A landscape with many valleys, sampled at points; each row gives a point and its height.
From any point a ball rolls to the lowest of the 6 points nearest to it. It stops when none of these is lower. Distance is the straight distance between rows; heights are no part of it.
sebaz: [101 105 102  93  95  95  98 100]  (h 3.41)
Neni: [134 123  73 125 109  80  49  63]  (h 4.78)
fem: [ 85  53 125  94  75  97 116 105]  (h 2.79)
Gemop: [127 102  87 120 101  75  52  69]  (h 2.38)
lotob: [110 137  79 119 138 120  90 101]  (h 2.42)
tov: [ 93 129  93  99 130 126 117 119]  (h 4.39)
Bep: [ 92  39 121 101  84  91 114  95]  (h 3.56)
gazub: [104 127  84 101 117 108 101 104]  (h 1.67)
Filip: [107  69 112 106  88  82  82  84]  (h 4.16)
Kiza: [ 90  58 121  95  78  93 110 101]  (h 3.18)
Begir: [ 69  55 132  82  62 108 142 121]  (h 4.40)
Tamo: [108  52 111 111  94  78  83  78]  (h 4.27)
rapu: [129 150  64 141 141 107  69  73]  (h 3.14)
foris: [ 93 110 101  84  93 103 111 112]  (h 2.45)
menov: [ 71 113 112  70  98 129 155 142]  (h 2.74)
leval: [126 139  70 126 126  98  71  79]  (h 3.97)
kebuf: [109 120  88 100 106  98  90  97]  (h 1.46)
rosim: [102  75 110 100  85  87  90  92]  (h 3.92)
mar: [ 79  39 127  94  71 100 133 107]  (h 4.72)
sobuk: [ 78 121 104  83 119 132 140 135]  (h 3.46)
doni: [123 142  69 126 133 105  74  81]  (h 4.54)
teput: [132 134  69 126 117  85  55  67]  (h 4.11)
Dizi: [ 70 101 119  68  84 117 149 135]  (h 2.39)
lor: [107  94 103 101  90  85  82  89]  (h 5.52)
dareb: [ 76  65 127  81  69 102 132 118]  (h 3.27)
tuku: [107 136  80 114 134 119  97 103]  (h 2.95)
Bom: [131 135  67 124 119  90  61  71]  (h 3.90)
miro: [112  87 101 109  92  80  70  80]  (h 3.80)
Kupig: [ 99  49 115 105  85  86  98  88]  (h 4.36)
nupa: [ 78  56 128  87  69 102 128 115]  (h 3.95)
lepe: [ 98 131  89 101 130 125 111 115]  (h 6.37)
bil: [123 111  86 114 103  82  61  77]  (h 1.97)
vur: [ 86 125  97  92 127 129 126 127]  (h 3.36)
Gupok: [ 85 109 105  79  92 110 125 120]  (h 1.71)
gade: [115 136  78 115 130 110  85  94]  (h 2.08)
zosul: [ 85  97 113  80  83 104 121 119]  (h 2.24)
Popom: [ 79  95 118  77  80 108 133 126]  (h 2.29)
sonuz: [101  63 116 102  87  84  92  90]  (h 4.03)
reda: [113 126  82 106 113  96  82  90]  (h 1.45)
gop: [104 111  95  95  96  95  89  97]  (h 2.91)
Kive: [102  90 106  98  88  88  86  93]  (h 5.21)
Bofud: [ 69 117 111  74 111 136 156 144]  (h 2.87)
Vegem: [ 92  99 106  85  86 100 109 110]  (h 2.35)
zap: [ 78  86 121  77  75 104 129 121]  (h 2.00)
povi: [ 87  88 117  83  80  99 113 111]  (h 2.20)
zapi: [129 152  70 154 152 119  66  74]  (h 3.37)
Tura: [123  79  96 119  97  73  52  66]  (h 3.07)
bopip: [117  78 101 118  96  75  61  69]  (h 3.57)
nepu: [ 96 121  93  90 112 110 111 112]  (h 2.36)
Lizo: [ 95  95 107  90  86  95 102 103]  (h 2.97)
kebut: [ 89 105 107  82  90 106 118 118]  (h 2.46)
siga: [ 82  56 127  90  74  97 125 109]  (h 2.11)
kuga: [ 96  48 119 101  81  89 104  92]  (h 4.02)
sed: [115 138  75 121 134 112  84  95]  (h 2.26)
Guge: [130 117  76 123 107  76  49  65]  (h 0.83)
zefa: [114 116  88 108 103  89  74  84]  (h 1.70)
popug: [ 88  35 123 101  78  92 122  95]  (h 3.35)
rin: [ 78 106 110  76  89 111 134 128]  (h 7.03)
giv: [ 99 112  99  88  97 100 103 106]  (h 2.25)
bef: [121 146  72 136 145 118  76  85]  (h 3.52)
mumev: [ 92 122  98  88 108 113 118 117]  (h 2.56)
Bifo: [129  78  92 127 103  68  44  59]  (h 3.00)
teg: [109 109  94 101  99  90  80  89]  (h 2.98)
tedoz: [ 92 123  96  92 119 121 122 122]  (h 3.03)
raboz: [129 143  66 130 130  97  67  74]  (h 1.61)
zazal: [126 120  77 118 109  83  61  73]  (h 2.37)
vut: [116 135  75 116 125 103  81  88]  (h 2.06)
tava: [ 76  27 128  96  70 103 144 107]  (h 5.87)
zir: [103 132  85 105 126 116 103 107]  (h 3.24)
Vena: [ 74 117 107  75 113 131 150 141]  (h 3.01)
viso: [114  65 104 113  95  77  68  74]  (h 4.07)
gor: [116 124  82 109 109  91  77  87]  (h 1.55)
vef: [125 133  73 121 119  93  69  76]  (h 4.05)
tiv: [111  72 106 109  91  79  72  79]  (h 4.37)
pulu: [114 101  94 108  95  81  70  81]  (h 2.57)
sipa: [ 95 118  97  88 106 109 113 114]  (h 2.40)
Lod: [ 96  87 110  93  86  92  96 101]  (h 3.96)
rinos: [ 87 117 101  81 105 115 127 122]  (h 4.04)
nik: [ 74 104 113  72  87 117 143 133]  (h 3.29)
Sodud: [109  92 101 104  91  82  75  86]  (h 4.38)
vevim: [ 93  81 115  91  82  91 103 103]  (h 2.94)
sola: [ 70  74 128  76  66 110 140 126]  (h 2.22)
Tesi: [ 94  57 121  96  81  89 104  96]  (h 3.58)
Gefe: [100 117  95  92 103 101 100 106]  (h 1.95)
fud: [108 126  86 101 115 103  94 100]  (h 1.54)
sifis: [ 71  32 130  90  66 105 148 114]  (h 6.07)
kopes: [100 127  89  97 119 111 107 109]  (h 2.60)
setu: [ 96  65 115 100  82  89  95  95]  (h 3.82)
Nidin: [ 82 117 104  79 106 121 135 129]  (h 7.93)
fidir: [ 70  84 123  74  72 110 140 128]  (h 2.12)

Two balls start at each pair of points below. Name the first point that both come to, or write -.
Kive and Lod => povi
mumev and giv => kebuf
menov and Vegem => zap
sipa and sobuk => -
tedoz and kopes => reda

For each start below, name the point where the ball stops.
pulu => reda
Vena => zap
kuga => siga
vur => reda
tov => reda
